Each row is a point on a landscape with many valleys, with its height.
From any point a ball rolls to the lowest of the 4 points nearest to it. It stops when none of these is lower. Distance is the straight distance between rows; heights are no part of it.
(761) height 7.1: [ -2  -4   9  16 -10 -16  -4  18  -6  -3   4 -14 -10  -7  12  -5  -9   5
  23   2 -14  -1]
(279) height 37.0: [ 4 -1 18  1  7  7 -3  4 -7  7  6 -4  8  8  3 -1 -5  0  1 -5  4 -9]
(97) height 26.8: [ -1   7 -10 -14  15   5  15   3 -23 -19  -1   3  -6  -1  -6   6  13 -12
  -6  23  11  35]
(291) height 44.0: [ -2 -10  17  16  -3   1  -3  17   1  19   8 -20  -7  -6   4  -4  -8  12
  12  -3 -18  -7]
(78) height 39.7: [ -7 -18  15  25 -24 -28  -8  16   8  14  -1 -26 -26   0  10 -16 -29  21
  17   9 -29  11]
(380) height 53.6: [-12 -25   9  27 -18  -6 -10  10  23  26  -1 -22 -21 -13   6 -15 -20  25
   9   1 -33 -17]
(793) height 9.8: [ -4  -3  -2 -13  -1  13 -14 -14   9  28   0   2  27   2 -11  12  -6   5
   3  -4  17 -24]
(424) height 7.5: [ -6   5 -10 -17  10  22 -21 -20  10  19  -1   9  39 -15 -13  29  13  -2
   6 -18  29 -36]
(933) height 27.0: [  6   1  -8   6   1  -7  13   8 -14 -11  -7   5 -10  -4  10  -9  -4   2
  -8   1 -15  16]
(378) height 28.0: [ -3 -17   9  26 -11 -16  -2  15   8  12  -1 -28 -19  -4   8 -11 -18  14
  14   2 -28   3]
(858) height 24.6: [  1  -3   7  -5   4  25 -32 -18  26  35 -13  21  44 -10 -13  29   3   9
  -2 -37   9 -70]
(708) height 6.3: [ -3   3 -12 -14   8  13 -19 -11   7  13  -7   5  39  -6 -14  30  16  -3
   8 -17  28 -35]
(29) height 18.9: [  6  10 -16 -30  18  14   3 -22  -4 -25  -2  27   9  -1 -10  21  21 -19
 -12   2  32   9]
(553) height 34.2: [  7   1   1  12  -2  -8   7  16  -9   1  -1  -2  -3   0  16  -5  -6   2
   4  -5 -10  -2]
(688) height 37.2: [  2   1   5  16 -17 -31  10  10   2 -17  -1  -4 -32   3  15 -22 -16   5
  -2   9 -27  23]
(763) height 31.2: [  5  17 -22 -35  23  19   1 -26 -11 -34  -2  17   8   3 -16  23  44 -35
  -7   2  46  11]
(448) height 60.2: [ -4 -18  20  13  -9   5   3   4  14  26   0 -16  -2 -10   0  -8 -15  11
   6   7 -20 -19]
(621) height 19.9: [ -5  14  -1  -7  10 -21  19   4 -16 -31  20 -11 -28   3   6 -11  13 -10
 -11  18  -1  46]
(614) height 66.4: [ -3  -9  20   7   1  11  -1   2   8  29   5 -17   4 -11  -4  -6 -13  15
   4  -6 -10 -17]
(32) height 64.8: [ -1  -9  27  25 -24   0  -8   3  20  29  -5 -17  -2  -4   5 -11 -25  20
   8 -16 -33 -36]
(203) height 24.8: [16 10  6 -1  5  7  7  9 -7 -4 -1 10  6  8  9  5 -2 -5 -3 -4  1 -3]
(899) height 8.6: [  7  11 -23 -13   6   4 -15 -16  -3   6  -2  19  37   0 -13  28  15 -11
   4 -23  32 -27]
(791) height 14.5: [-12  -6  -6 -14   4  31 -23 -17  20  30  -7  14  38 -14 -19  27   2   8
   0 -27  16 -49]
(309) height 70.4: [ -3 -14  19   6  -9   6  -2   4  13  33   1 -13   6  -6  -1 -12  -9  12
  -4   0 -15 -27]
(82) height 31.4: [ 10  12  -2   2   1 -19  21  12 -28 -42  10 -12 -29  16   7 -17  16 -21
 -10  18   4  46]
(444) height 53.7: [ -5 -21  13  31 -23  -2  -4   9  23  34 -11 -24 -14  -7  11 -16 -23  28
   7   0 -35 -26]
(44) height 31.6: [  2  -1   0  12  -9 -29  13   5   3 -18   0  -7 -26   0  10 -19  -8   5
  -7  12 -26  25]
(326) height 28.7: [  2   1   3   2  -1 -17  17   2  -9 -25   8 -17 -38   3   2 -18   5  -3
  -6  21 -11  45]
(470) height 54.5: [  0  14 -24 -23  14  15   7  -2 -18 -31  -3  11  -9  10  -8  21  24 -20
  -4  14  36  23]
(722) height 24.7: [  2   1   3  19  -9 -18   7  20 -10  -7   0  -8  -7  -3  11 -11  -8   0
   8  -2 -22   6]
(174) height 16.0: [ -5  -5   5  -9   6  14 -14 -14  18  36   0   5  31  -3 -10  -3 -10  12
   0  -6  -1 -26]
(951) height 32.0: [ -1  -7  13  14  -4  -3   2  21  -2   4   8 -14  -4  -7   9  -9 -12   4
  15  -3 -14  -7]
(704) height 62.5: [ -1 -18  22  25 -21  11  -7  -2  19  30  -4 -15   7  -9   5 -20 -22  20
   0 -20 -33 -39]
(551) height 51.9: [  6  18 -27 -17  14   8  12  11 -26 -34   3  11 -14  15   5  10  22 -23
 -13  18  31  36]
(501) height 22.4: [  5   5  -4   8  -3  -9  20  -1 -12 -20   5  -1 -20  -8   2 -17   6   1
  -8  14 -18  30]
(838) height 14.1: [ 12  14  -8 -14   6  -1   2  -8   7  -8  -3  18  14  10  -7   8   3  -9
  -7  -7  20 -10]
(218) height 19.1: [  4   7 -16 -39  17  15   2 -30  -3 -22  -3  27  21  -5 -15  20  30 -18
   0  -6  35  -2]
(122) height 63.0: [ -8 -22  24  18 -19   7  -5   5  18  27   1 -20  -3 -14   2 -18 -20  21
  -1  -5 -35 -29]
(865) height 27.1: [ -3   6   1   4  -7 -27  17   5   1 -25   0 -13 -35  -1  10 -20  -1   1
  -7  14 -23  35]
(516) height 17.1: [-12 -12   2   3  -8  18 -24  -8  16  44  -8  11  44  -3  -6   5 -21  24
   3 -23 -13 -44]
(682) height 21.9: [  1  -6  10   8 -13  22 -15  -7  15  45  -4   8  41  -5  -6  -1 -17  22
   7 -21 -11 -37]
(176) height 36.6: [ -5  16 -14 -11  13   4  10   0 -23 -26   1   6 -11   9  -1   6  17 -16
  -6  23  24  32]
(121) height 13.3: [-13  -7  -7  -8  -4  26 -26 -20  18  35 -12  21  35 -11 -20  17  -2  13
   7 -13   7 -41]
(47) height 58.3: [ 14  16 -25 -27  18  13  10  -1 -19 -38  -4  18  -7  11  -4  24  37 -36
 -11   4  43  19]
(8) height 45.5: [  1  -9  18  15 -17   9 -15  -9  15  34   0  -4  24  -2   1 -14 -20  24
   0 -22 -31 -43]
(101) height 14.3: [ -9  -6  -4 -17  14  38 -21 -23  18  29  -3  17  40 -15 -15  33   9   4
   5 -23  17 -53]
(392) height 13.1: [-10  -8  -5  -5  -2  19 -21  -8  17  36  -9  10  40  -8 -13   6  -9  17
   2 -12   2 -39]
(160) height 21.6: [  3   6  -8  -7  13  15  14  -1 -13 -17   4  18  -4   5   0   7   9  -5
  -7  12   4  18]
(85) height 48.0: [-10 -23  13  33 -19 -18  -5  15  21  27 -12 -31 -12  -4  14 -20 -33  33
  10   9 -35  -3]
(73) height 47.5: [ -4  11 -15 -20  13  18  10  -6  -9 -23  -3  16  -5   2  -8  13  16 -24
 -11  12  26  19]
(678) height 18.4: [ -5   7  -5  -3   8  -2  18   2 -18 -19   2   2  -9  -5   4  -9   6  -5
  -1  22 -11  33]
(776) height 12.4: [  8  11  -9 -22   7   5  -6 -11  -1  -6  -1  22  24   8  -8  17   7  -8
  -6 -17  25 -17]
(141) height 26.9: [  1   2  -6  10 -10 -16  11  14  -6 -16  -6   0 -14  -7   6 -10   1   4
  -2   4 -19  12]
(482) height 11.3: [ -1  11  -4  -4   4 -11  17   1 -15 -28  10  -7 -16   1   4 -13  16 -13
  -5  20  -1  45]
(96) height 38.2: [  2   6 -12 -20  20  22   1 -13 -11 -21  -5  17  -7   3 -12  21  24 -27
  -5  17  37  15]
(261) height 63.2: [  6  18 -29 -19  17   5   5  -1 -16 -38  -5  14  -4   8  -1  21  33 -33
  -8  14  44  19]
(308) height 57.6: [  6   1  22   5   0   7   0   0  -4  22   5 -16   7   1   2  -2  -6   4
   3  -5  -2 -15]
(192) height 8.4: [ -7   3  -5 -10   4   7 -21  -8   4  20   2   6  32   2  -9   8   0  -1
   3 -10  26 -16]
(584) height 37.1: [ -3  -3   7  13   0 -25  24   7  -7 -29   8 -21 -59  13  11 -17  -3  -9
  -6  23 -10  49]
(233) height 13.0: [-11  -3  -8  -9   4  24 -21 -10  12  31  -7   9  34 -10 -18  18  -1  10
   9 -19  17 -35]
(106) height 14.0: [ 10   8 -20 -29  12   2   1 -20   4 -20  -2  34  24  -4 -16  16  22 -14
  -5  -6  30  -7]
(304) height 8.1: [  9  -2   1  -4   4  10   8   5  -2 -11   1  22   1   3   5   4   2  -4
  -9   6   4   4]
(658) height 11.5: [ -3 -10   7  20 -14 -20  -2  17   2   3   6 -26 -20  -3   7 -10 -17   8
  16   2 -26  12]
(594) height 30.5: [ -6 -10  14  19  -6 -12   0  20   1  15  -1 -24 -14 -11   5  -1 -12  10
  15   6 -17  -5]
(520) height 34.3: [  1   0   6   8  -2 -27  18   6   1 -27   9 -13 -56   5   6 -22   0  -5
 -12  17 -17  50]
(600) height 21.5: [  3  19  -1  -5   3 -13  17   8 -28 -37   8 -11 -24   4   7 -12  22 -14
  -7  18   3  49]
(382) height 8.7: [  2   2   7   9 -13 -31  10   7   4 -23   2 -10 -45   2  13 -23  -8   3
 -11  19 -29  36]
(243) height 10.5: [  2   4   2  -8   9   3 -10  -1  -5   8   5   4  25  13 -11   5   1   0
   5  -8  20 -10]
(426) height 45.0: [ 4  1 14 10  1 -2  4 14 -9  9  2 -4  6  3 11  1 -7 -2  1 -2 -5 -7]
(169) height 41.4: [ -2   5   6  12   6 -35  20  15 -24 -34   7 -23 -70  10  19 -15   3 -15
   0  22  -6  49]
(105) height 10.7: [  8   1  -6 -16  12  10   8  -9   1 -12  -4  27   1   6  -5   9   9 -13
 -15   1  17   8]
(611) height 8.2: [ 13   8 -15 -24  13  11   7 -16   8 -17  -6  29  14   9  -8  16  15 -13
 -11  -5  26  -2]
(872) height 11.0: [  4  11 -20 -22   7   2  -9 -11   1  -5  -4  27  31  -1  -9  15  15 -13
  -5 -14  29 -15]
(366) height 29.8: [  3 -10  14  13 -15  19 -14  -4  12  39   0  -1  41   2   1 -14 -20  26
   8 -26 -19 -43]
(72) height 7.4: [ -4  11 -17 -12   4  12 -14 -10   3  11  -3   9  40   2 -10  21   1  -4
  10 -16  31 -24]
(170) height 27.4: [ -3  -2   7   9  -1 -36  15   4   3 -25   5  -9 -46   5  10 -22  -9   1
 -14  20 -22  39]
(3) height 36.7: [  2  -4   6  23 -17 -28   0  20  -2  -4   0 -16 -21   5  11 -21 -18  11
  14   1 -25  20]
(179) height 72.0: [  0 -25  26  38 -30   4 -19  10  22  33  -8 -20  -7   6   6 -14 -30  27
  12 -19 -38 -39]
(247) height 14.8: [ 12   7 -25 -23  16   6 -11 -12  -5 -10  -3  28  44  -7 -10  31  19 -16
   2 -26  26 -24]
(854) height 38.7: [ -3   5  -1   5   2 -29  16  12 -18 -36  14 -15 -52  11  12 -15  13 -18
  -6  24  -3  51]
(801) height 32.3: [ -4  -6  12   0   0  15  -7 -11  12  32   6  -6  21   4  -4  -2 -11   7
   5   0   2 -17]
(577) height 11.8: [-13  -5  -3  -8  -3  19 -19 -15  13  39  -9   8  31  -5 -13   5 -11  14
   8 -13   6 -32]
(743) height 48.6: [  0   0  10  25 -20 -34   2  16   1  -7  -2 -17 -27  10  17 -18 -23   9
   8  -1 -27  22]
(27) height 19.0: [  8   1  -5  -8  15   7   3  -2  -1 -10  -4  24  10  13   0  11   0 -11
 -14  -5  15  -2]
(921) height 32.7: [  1  -3   2   7   2 -28  18   4  -9 -28  14 -14 -45   3  10 -21   2 -11
  -4  21  -9  44]
(943) height 34.4: [  4  15 -17  -7   7  -2  11   9 -31 -26   7   3 -11  10   4   0  24 -11
  -5  19  17  43]

For each start below, name the point where the ball stops.
(179) -> (761)
(122) -> (761)
(32) -> (761)
(309) -> (708)

Call two points neighbours if one is among the 4 nearest of the other. Go from one point of each pair to the other, from neighbour to neighbour, staying as low as possible. Name the highest point that can't be avoided.
(761), (577) -> (141)
(304), (577) -> (776)
(304), (482) -> (97)
(304), (611) -> (105)
